Each row is a point on a tangle of strands that fork and nearly touch. The rows are in no order.
Two points are linked if the straight distance between their rows is under 47.8. Some points are linked to none.
faku: [-21   0   8  24 -17  -3   7  -2  -3 -10   6  19 -18  16 -11  -8  -7   0
   6 -14]
Sel: [  6  -3 -18   6 -36 -13   7  -5  -8 -29   9  10  15  14 -14 -14 -19   8
  -6 -20]
nadi: [-15 -18  14 -11 -12   3 -14  -7  -4  10   0  23 -20  15  13  26 -17  10
  -3 -17]
Lolod: [ 28 -21  29 -12   6  17 -17 -18  10  37 -13  -7   4   1   5 -12  -5  17
  11  12]
Zenof: [ -4  18   4   7  20  -6 -11  -4  -2  -9   1  -4  11   9   0   4   9   0
  14 -14]
renib: [  7  28   5   5  28   3   4   6  22   3   4 -23  13 -20   1 -15   7 -34
 -24   8]
zut: [-19 -11   2   6  -1   9   1   2   0  17   9  21 -29  13  -5  27   8   2
  18   0]
fekat: [ 15   8 -21 -23 -33 -13  10  -8  16 -11  -1   1  -8  12 -16 -26 -14  -3
 -19 -10]
mib: [ 18  11   1 -15 -15   3   2 -14  29  -1 -13  -1 -19  -3   5 -35 -12 -24
 -24  -4]
Tede: [-12  15  -1   7   9  -6 -19  15 -22   1  10  -8  17 -17   3  22  14  17
  13   5]
Futi: [ 22 -24  18 -52  13   3   5  12  -7   2 -24  -7   3  31  -2  20   2  26
   9  27]
Gimes: [-13  -7  12  36 -44 -15   2   4 -18  -2   4   7  26 -18 -10  12 -11 -15
  11 -16]
babap: [ -3 -22   8 -15  15  18  -9  -2  -4  12  -8  -2 -18  11  13  13  -1  31
   8   1]
Finum: [  1  21   4 -17  23 -25  21   8  -1   3   7  13  -5  -5 -21  14  25  -2
   7   9]
vedag: [  2   9   5 -10  26   7  20 -14  14  17  11   6 -14 -18  -8  -7  31  -9
 -16   8]
Bogaz: [ 30 -10   9 -51  16  -8  -1   4   6   6 -25 -14  -4  20   5   9  -7  11
  18  30]
gel: [  6  17   9   9  14 -17 -13  14  -6   3  -2 -29  37 -25   4  -6  11   3
  14   8]
ritef: [  1 -11  24  -6 -14   9   6 -21  18  14   2   9 -21  18  -4 -15   3   1
  10 -15]
gise: [-16  11  -1  15 -17  -7  17 -10   0  -6  12  20   4  -9  -6 -18  13 -18
 -19 -17]
zudi: [-25 -18  -6  16   1  16  -7  17 -12   3  17  15 -14  10   2  38  -3  10
   9  -4]
mabi: [ -4  -2  -2  11 -20  18 -21   8 -15 -24   5 -20  24   0  16  13 -20   8
  -4 -21]
Mifir: [ -4  25 -10   3 -23  16   6  -4  20  -5   7 -13   2 -26   4 -36   4 -18
 -27   7]
nefa: [  5   7 -15  13   7  23 -16   1   1  -1   8 -13  -6 -12   8 -18   6   9
   9   0]
zibu: [ 31  -5 -17 -37  29 -13  10  10  11  -7 -21  -9   2  19   2  -3 -17   8
  17  32]
Gar: [-14 -24   4  -2  22  18  -2  14 -14  -3  11  -2  -8  16  15  30  -5  19
 -19  -8]
Gera: [ -7  25 -15   4 -42   3   7  -3   4 -13  15  -8   9 -24 -10 -23  12 -11
 -20  -5]
midol: [ 12  -9  -2  -8  -8  12 -21   2  32  20  -5  -9 -15  16  24 -16 -22  -4
   2  -2]
Zumu: [ -8   1  -5  20  -5  -5  -8  -7  -6 -13   3 -13  23   1  11 -20 -14   5
   5 -18]
gibu: [ 24  -9  24 -10  11  24 -13 -13  26  15 -13   0 -10   3   7 -14  -8   8
  11  -8]
Kav: [-18   5  -1  30 -44 -12   9   4 -12 -15   8  20  19 -11 -17   0   2 -24
   0 -12]
fop: [ -6   4  -7   1 -12  22 -25   7   6 -15  -2 -16   1  11  25  -2 -21   7
   0  -9]
ton: [-18  16  14  21  -4  -3  -7  -2 -10 -11   5   4  -4  -2  -6  -6   5   0
   7 -13]
gupat: [  8  14 -12   9  -9   7 -11   0  16 -11  -6 -11  -1   2  13 -34 -10 -14
  -2  -8]
pul: [ 14  21 -10   4  39 -13   6   5  13   1  -5 -23  19 -18   0  -9   3 -17
  -4  17]
viv: [-12   7   5  33   8 -17  23 -12 -11   2  16   2  12 -21 -10   2   6 -12
  -6  -8]
birep: [  7 -12   2 -46  13   0  17  29 -17 -16 -14   3  -3  28   0  25   1  29
   1  23]
govu: [ 20   7 -17 -24 -25  -5  14 -10  33  -7 -12   0  -4   4 -11 -35 -18 -21
 -35   2]
podi: [-27  -7  -7  13  20  -8   9  27 -15   3   4  25   7   5 -12  47 -10  -3
  20  20]
savoz: [-11 -46  24 -12   3  31   5   5 -13  21  -2   8 -13  22  11  33   6  20
 -16   3]
zapev: [  5   4   2  25 -23  -1 -16   7 -13   1  16 -18  29 -20   6  -9  12 -10
   6 -14]
Teg: [  3 -30  32 -37  15   5   1  -3 -12  12 -20  -5   0  27   0  33   0  23
   3  17]
defek: [  9  -8  -5   9   1  12  -4  -4  44   4 -23  -1 -16  11  16 -39 -16 -23
   1  13]
kimab: [ 19  13 -22  -1 -45 -24   8  14  -5 -14  12 -16  28 -11 -25 -25  -1 -12
 -26   3]
baf: [-23  -6  12  40 -25  -5  -6  12 -25  -6   5   9   7 -16  -7  18 -13   2
  10 -11]
zovu: [-15  13   5  28 -19 -16  -1 -16  -7 -10  -4 -20  23 -19   7 -26  -3  -2
  -7 -10]
nus: [ -3  -3  11   1 -30   1  29 -24  16   2   5  18 -23   0 -15 -23  -1  -3
 -21  -8]
mar: [ -4 -29  -7 -19 -41   7   0  -8  -7 -11  -4  18 -18  29  -2   3 -17  17
  -5  -8]
lote: [-30   5   0  27   9 -15  -3  13 -19   2  14  12   2   0 -12  33   2  -7
  17   3]
Sotur: [  2   0 -11  -4 -31   1   7  -9   8   0  21  20 -12  -1   0  -1   4  -6
   0 -22]
bizi: [  7   2   7 -23  24 -11  23  -9  10  19   6  11 -13  -3 -14   4  36   2
   2  16]
rudof: [  8  -2  -5  16 -14  15 -27   8 -16  -9   3 -25  28 -15  23   1  -2  -3
   7 -13]
kegu: [ 20  -4 -22 -25 -37 -10  14  -4  13  -2  18  16 -10  21 -28 -16  -5   7
 -11 -13]
vanez: [  3  -1  -1 -23  28   5   0  25 -21 -22  -5  -9   9  22  -1  23   6  24
   4  14]
tufo: [-10 -11  -7  -8  19  -9  16  25 -21 -11   4  14   5  21 -15  44   6   9
  18  15]
Zol: [-28  12   2  32 -17 -12   6   2  -6  -1   8  28   6  -9  -6   0  11 -30
  -3  -8]
rop: [  0  16   9   8  -4  10  18  -8   7  -9  10   5  -4  -6  -5 -29   5 -24
 -34 -13]
rupif: [-33  -5  -4  28 -33   8 -12  17 -24  -6   7  26   8 -13   1  24 -22   7
   1  -4]
zuv: [  5  17   7  17   1   2 -15   0   5   4   5 -24  35 -28  11 -11  14 -12
   4  -5]
pufe: [ 19  23  -8 -20  40 -13  14   4  18  -2 -12 -12   2  -9  -7 -11   4  -3
   2  24]
bediz: [  4  -9 -14  -9 -37  -2   2  -4  13  -4  23  10  -6  30  -3  -7 -11   3
  -2 -24]
Kagir: [-19 -11  -3  12  14   6  -6  21 -27  -4  23  -7   6  11   5  38  -1  16
   0  -5]
fetu: [ -3 -10 -12   7 -32  15  -1  -5  -7  -1  15  37 -25  -8  -4  11   1  -1
   3 -14]
pekun: [ -6 -34  33 -22   8  -3   1 -12 -10  16 -20  22  -6  18  -9  40   5  14
  15  12]
Vopem: [  5  20 -14  11  16  10  -6   1   1   8   5 -11   2 -22   1 -23  21  -4
  -3   6]
sed: [-11  10  -7  -3  11 -16  -6 -18  -9   6  -9  12 -13  -2  12   1  15  -8
  -5  -8]
nutor: [ 11   8 -11 -10  15 -20  12  16 -30 -24  -2 -11  30   0 -10  12   2  16
  19  18]
gobe: [ 23 -11  -1 -13  31   7 -11   1  23  13 -13 -19 -14  14   9   7  -2  -8
  18  14]
rato: [-13   8   6  21   0 -19  -6   6 -26  -1   5  -4  25 -26  -9  18  17   0
  15   5]
Vezoz: [-11  18   4  20  14 -17  -2 -10 -17  -1 -10 -17  11 -21   2 -19   4  -2
  -5  -2]
bosum: [ -4  -2  10  14 -12   0  15 -20  13   2   9   7 -27  13 -13 -23   2   3
  -1 -17]
Banis: [ 19  -5   0 -36  27 -10  -6  -4 -10   9 -23  -7 -12   7   3  11   4   9
  10  19]
rino: [ 29  -5 -14 -15  42  -5  -5  11  12  -4 -16 -19   3  15   2   9  -9  -3
  17  17]
Paf: [ -4 -34  11 -15  15  30   0   5 -10  11 -11  -9 -13  21  19  22  -6  24
 -24   2]
ver: [ 19  10   3 -25  38  -4  15  -6  42  12 -15 -16  -6  -7  -5  -5   6 -18
  -3  28]
takog: [-18   1   4  -4  17 -17  13 -21  -2  11  -8  27 -16  -1  -4  12  19 -10
   3  -1]
Seru: [ 12 -12   7  -7   6   7  -6 -15  37  24 -27   2  -7   1  17 -35  -5 -20
  -5  16]
mulav: [  6 -10   4 -15  -2  25 -26   6  23  -1  -4 -17 -10  20  26  -2 -30   7
  -4  -8]
menag: [ -2  10  -5  25 -40  -2   1   2 -11  -1  19 -14  14 -27  -6 -18  18 -10
  -4  -4]
zikoz: [ -1   2   2  -2  31   6 -14  15 -12 -15   2  -9  12  14   3  14  13   7
   9  -2]
vuput: [ 18   8 -17 -32  26 -16   9  23 -19 -23  -8 -10  17  15   2   4  -8  18
  10  17]
nin: [ -8  -7 -12  24 -23  -4  -3  -7 -20 -18   8   3  10   9   7  -7 -15   2
   0 -22]
rupi: [  7  16  -4   7  27 -18  12   3 -14  -2   7 -14   2 -12 -11   8   4  19
  13   5]
fesuf: [  4  25 -15  -4 -42  -6   6   3  12 -19   9 -18  30 -11 -12 -30  -1 -19
 -23  -3]
vipe: [  3  14  12  -2  10   3   6 -17  18   5  -7  -1 -18 -11   3 -24   2 -16
 -23  -6]
Tet: [ 16 -20   2 -16   6  15 -26  -2  25  22 -13 -16 -15  17  22   0  -3  -8
  11   9]
dozov: [-30   8   5  23   6 -10  13  -6  -6   1  -3  33 -13  -8  -9   2  13 -20
  -2   0]
dat: [  4   3  -4 -18  22 -19  13  16 -16  -3   5  20  -6  10 -14  23  14   7
  16  12]
romok: [ -1 -12  -9   3  10  12 -17   7 -16   2   7   1 -11   6  24  10 -21  19
 -16 -15]
ladif: [-13  -4  17  36 -11 -24  13 -12 -19   6   2  -5  27 -30  -6   2   7 -16
  -5  -8]
toma: [  8   7  -3 -24  29 -20  -5 -10  -4  12 -17   0 -14   2   6  -2  17  -2
  -2   7]
Beni: [ 13  -6  22  -6  14  13   6 -25  20  18 -10  -3 -21   4  -4 -17   9   5
  12  -1]
nisi: [-12  -9  14  31  -3 -30  10   0 -26  13   3  -1  30 -35  -9  26  11 -10
  14   3]
Mudad: [ -7   7  -6   7  13  16 -30  12  -5  -9  -4 -31   5   5  21   8 -12   5
   4  -1]
Neza: [ 29 -19  22  -9  15   8 -10 -15  31  39 -29  -3   4  -7  14 -18  -7  -3
   7  26]
Panu: [-28 -15  -5   8  17   1   3  13  -5  18   3  32 -16   7 -12  38  -1  -4
  25  20]
zive: [ -7  12  -8   8  12   5  10 -11   4  10  13  11  -4 -20  -3  -8  33  -4
  -5  -2]
Gimen: [ -1  23   0  14   2  24   8   1  26  -9  -1 -20   6 -25   3 -27   3 -34
 -29  10]
Tor: [-12  10   3  21  28 -18  28 -14  -6   2   9   0 -11 -10 -16  -1   9  -4
  -8  -2]
Zused: [-10   6 -12   7   7  12 -19   5 -16   2   9  -2 -10 -10  10   8  13  15
   7  -1]
dapa: [  8 -12  18 -14  20   5   2 -18   5  11  -6   4 -17   7  -6   9   1  23
  14   0]
pizot: [ 25  10  -6  -8  29  10 -15   3  18   8 -10   2  -7 -17  10  -8  -1  -4
  -2   4]
bovo: [ 15   9 -25  -3 -30  -8   4  -8  12 -24   3  -9  11   5  -7 -22 -26   1
 -10 -15]
niros: [-17  -7 -16  13 -41   5  -5  16 -13 -17  12  32  -1   1  -2  17 -28  10
  -4  -9]
Givel: [ 10   1  -8 -16 -26  16 -14 -10  11  -3 -11   2 -23   6   6 -19  -1   1
   4  -6]
vazog: [ -3  -8 -20   0 -40  20  -5   9 -15 -26  13  15  -3   3  -5   9 -19  23
  -8 -13]

Follow the links from the first point to the second, and from the first to the third. Name the last point that the two ways share.
govu, Kagir, rupif: Zol
pul, sed, gel: zapev
rino, vazog, bosum: Bogaz
vipe, zibu, niros: Zol
Gimes, Seru, Tet: Bogaz
gel, ver, kegu: zapev
Neza, Gera, Finum: Beni
rato, Lolod, vanez: Beni

A fork is a point with three links. Follow the links from the first point to the second and name the forks in between, in order.
ton, gise: vanez Futi Bogaz Zol
Vezoz, Zol: fekat
rudof, vanez: fop Bogaz Futi
Mudad, rop: fop Bogaz Zol
vipe, pekun: Zol Bogaz Futi
Neza, bizi: Beni Paf Gar podi
bizi, nus: podi Gar Paf Beni bosum
pekun, dozov: Futi Bogaz
Bogaz, nin: Zol fekat

Name the points in between on the shortest way along the links from the first point to the second, in order.
bovo, Gimes: fekat govu mib vipe rop gise Zol Kav
Zenof, Vopem: ton faku bosum ritef Beni dapa babap Paf Gar Kagir zudi zut Panu podi tufo dat Finum bizi vedag zive
Kagir, mulav: Gar Paf babap dapa Beni ritef bosum faku ton Zenof zikoz vanez birep Futi Bogaz zibu rino gobe Tet midol
fetu, Futi: Sotur bediz kegu fekat govu mib vipe rop gise Zol dozov takog sed toma Banis Bogaz
